Each row is a point on a landscape with many peaks, with its height.
A climber steps from a point to the highest of its 4 nearest points, and stops where none of them is higher. Distance is the straight distance between rows; heights are no part of it.
bimo h=41.5: [ -7  -6   5  10   2 -45   1  62 -38 -39   2]
pifa h=23.8: [-15  26 -18 -15  26 -42  -4  24  21 -55  18]
zani h=57.4: [  6   0 -22  14 -19  34  17 -33  -1  58 -26]
Kis h=3.5: [-13  27  15 -28  42 -21 -20 -35  39 -58  68]
duz h=53.7: [ 28 -31  19  14 -17  50  11 -37  31  14  -3]
nari h=49.8: [ 16  -7  -9  27 -33  -6  16  -7  -9   1  11]
Voz h=52.5: [ 56 -14  74  10 -11  25 -10  42 -34  20  72]
lasuz h=52.0: [ 20  21 -52  -7 -37   5 -12  15 -23  69  -9]
Giv h=30.2: [ 28 -33  53 -14 -11  63  -8  -1  41 -64  46]
Limer h=41.8: [-59  37 -43  -8  53 -33  17 -17  31 -24 -52]
zam h=58.8: [ 34  -1 -14  -3 -33  31  -8  -3  10  63  15]
mefo h=44.9: [-52  13 -55  21  18 -41  42 -23 -12   9 -87]
vidas h=3.1: [ -2 -16  40  41  49 -16 -44 100 -75 -43  22]
Kaso h=40.3: [-35   3 -53  12   0 -45  20   2   3 -32 -43]
nefo h=48.7: [-22   3 -37  23   5 -12  37 -32  -8  17 -56]
bof h=49.5: [ 51   1   5 -20 -53  29 -26  54 -18  64  31]
tifug h=9.8: [-21   9  29 -40  34  52 -27 -42  67 -58  49]
teto h=42.9: [ -5  -4 -62  21 -30 -30   6  -8 -31  36 -14]
kuven h=9.7: [-24   2  13 -22  25  52  10 -31  55 -37 -13]
biv h=62.2: [-38  27 -44 -13  45 -36   4 -12  30 -35 -20]
Ludi h=26.1: [-18  20 -19   8  10   4  22  -3  18 -39  -9]
Fab h=66.2: [-26 -11 -14   7  -3 -64   0  49 -24 -34 -17]
mep h=44.3: [ 11 -24  32 -23  -1  33  33 -76  33  50 -63]
komaf h=57.0: [ 54 -19  37   6 -32  16   0  19 -23  28  53]
vot h=58.0: [ 23 -23  20   4  -4  40   9 -50  25  39 -32]
subik h=28.4: [  9  -3  29  14  -6 -29  17  42 -30 -35  36]
Puvoz h=60.7: [ 50 -18   1   5 -34  29  -6  -9  15  50  30]
tado h=1.7: [-26  23  14 -30  42  27 -13 -43  52 -45  27]
sopeg h=25.3: [ 12 -24  41 -42  24  66 -32 -16  67 -67  48]
Zuraz h=48.0: [-58  29 -23 -27  28 -35  55 -36  20   2 -96]
kide h=51.0: [ 30  -8   6  12 -27 -22  -3  25 -43  25  30]
vafo h=43.6: [ 39  12 -30 -22 -73  42 -18  75 -26  67 -12]
zanof h=50.0: [ 26  -5   4  15 -15 -46 -37  54 -85  39  13]
Muda h=11.1: [-35  33   9 -22  43  31   5 -35  53 -35  -1]
beri h=9.6: [-33  22  14  -5  63 -18 -20 -66  31 -69  51]
nuv h=9.3: [-19  24  -2  -9  49 -57 -15 -31  28 -65  51]
Let h=25.8: [  6 -13  25  -9  -4  60  -1 -17  52 -48  21]
Loz h=17.6: [  4 -25  39 -43  33  74 -24 -37  69 -54   1]
furo h=54.3: [ 11  12 -39  -1 -11  21   3 -16  -1  77 -19]
dusog h=37.6: [-21   6 -27  22 -10 -13  25  -5  -1 -26 -12]
Pezi h=57.6: [ 16   1 -51   0 -33 -33 -23  27 -47  57  -1]
vuz h=45.5: [-27  -9 -58  34  -3 -42  21  -7 -13  17 -51]
bik h=65.0: [  3  -7  -2  19 -21  37  26 -24  19  -2  -3]
puvol h=51.8: [ 24  -5 -15  14 -32 -35 -10  19 -46  31  16]
Zuvod h=37.1: [  8  -4  44  -4 -18  30  10  11  27 -50  46]
Fuv h=52.7: [ 36  11 -30 -11 -47   1 -19  29 -24  61  15]
vudul h=70.4: [-42  16  18 -22  17   7  59 -51  24  11 -70]
zavel h=22.8: [-35  36 -20 -18  50 -21  -7 -53  42 -44  23]
fute h=55.5: [-12 -28 -19  31 -17 -78 -26  34 -52  17 -16]
beken h=63.8: [-13  -9 -61   7 -35 -65 -46  20 -48  60 -32]
nalod h=63.0: [ 25 -17  -4   2  -5  34   9 -46  21  61 -26]
zad h=28.5: [ 16 -34  50 -28  12  57  17 -73  40   0 -55]
Nedi h=40.4: [-47  28 -12  -6  24  18  40 -32  27 -23 -49]
Lin h=28.9: [ 21   2  47  -2 -12   8   7  41 -13 -36  55]
fusiv h=52.6: [-13   8 -39  17  -7  -2  32 -36 -13  59 -39]
nir h=36.6: [  8   3  27   2 -21  15  20  20   4 -33  32]
gede h=49.4: [ 35  11 -15 -15 -40 -10 -36  54 -56  58  24]
Zevi h=48.4: [ 37 -29  28   7 -38  43   4  -8  21 -19  31]
tese h=1.0: [-18 -22  32  56  35 -37 -55  91 -74 -17  -1]
Vobo h=40.6: [ 22 -10  41  25   0 -18  -3  54 -75  -2  33]
Sen h=7.7: [ -3   7  42  11  67 -37 -31  89 -28 -47  35]
Digof h=58.1: [  1  -6 -19  22 -31 -77 -70  49 -69  59 -25]
gosar h=18.1: [  8  12  32 -14  27 -34  -3  59 -13 -51  31]
vuzuv h=44.8: [-13 -19  23  -5   0  52  18 -49  31   8 -26]
buvo h=47.2: [-19   1   1  -4  -2  16  44 -60   3  61 -55]

Two climbers start at each pair of points below. Name the first point that both come to, or write none.
puvol / vafo -> Pezi
dusog / subik -> none
mefo / teto -> none

Where does a climber stop that starts at each point below?
vuz -> nalod
zad -> nalod
zanof -> beken
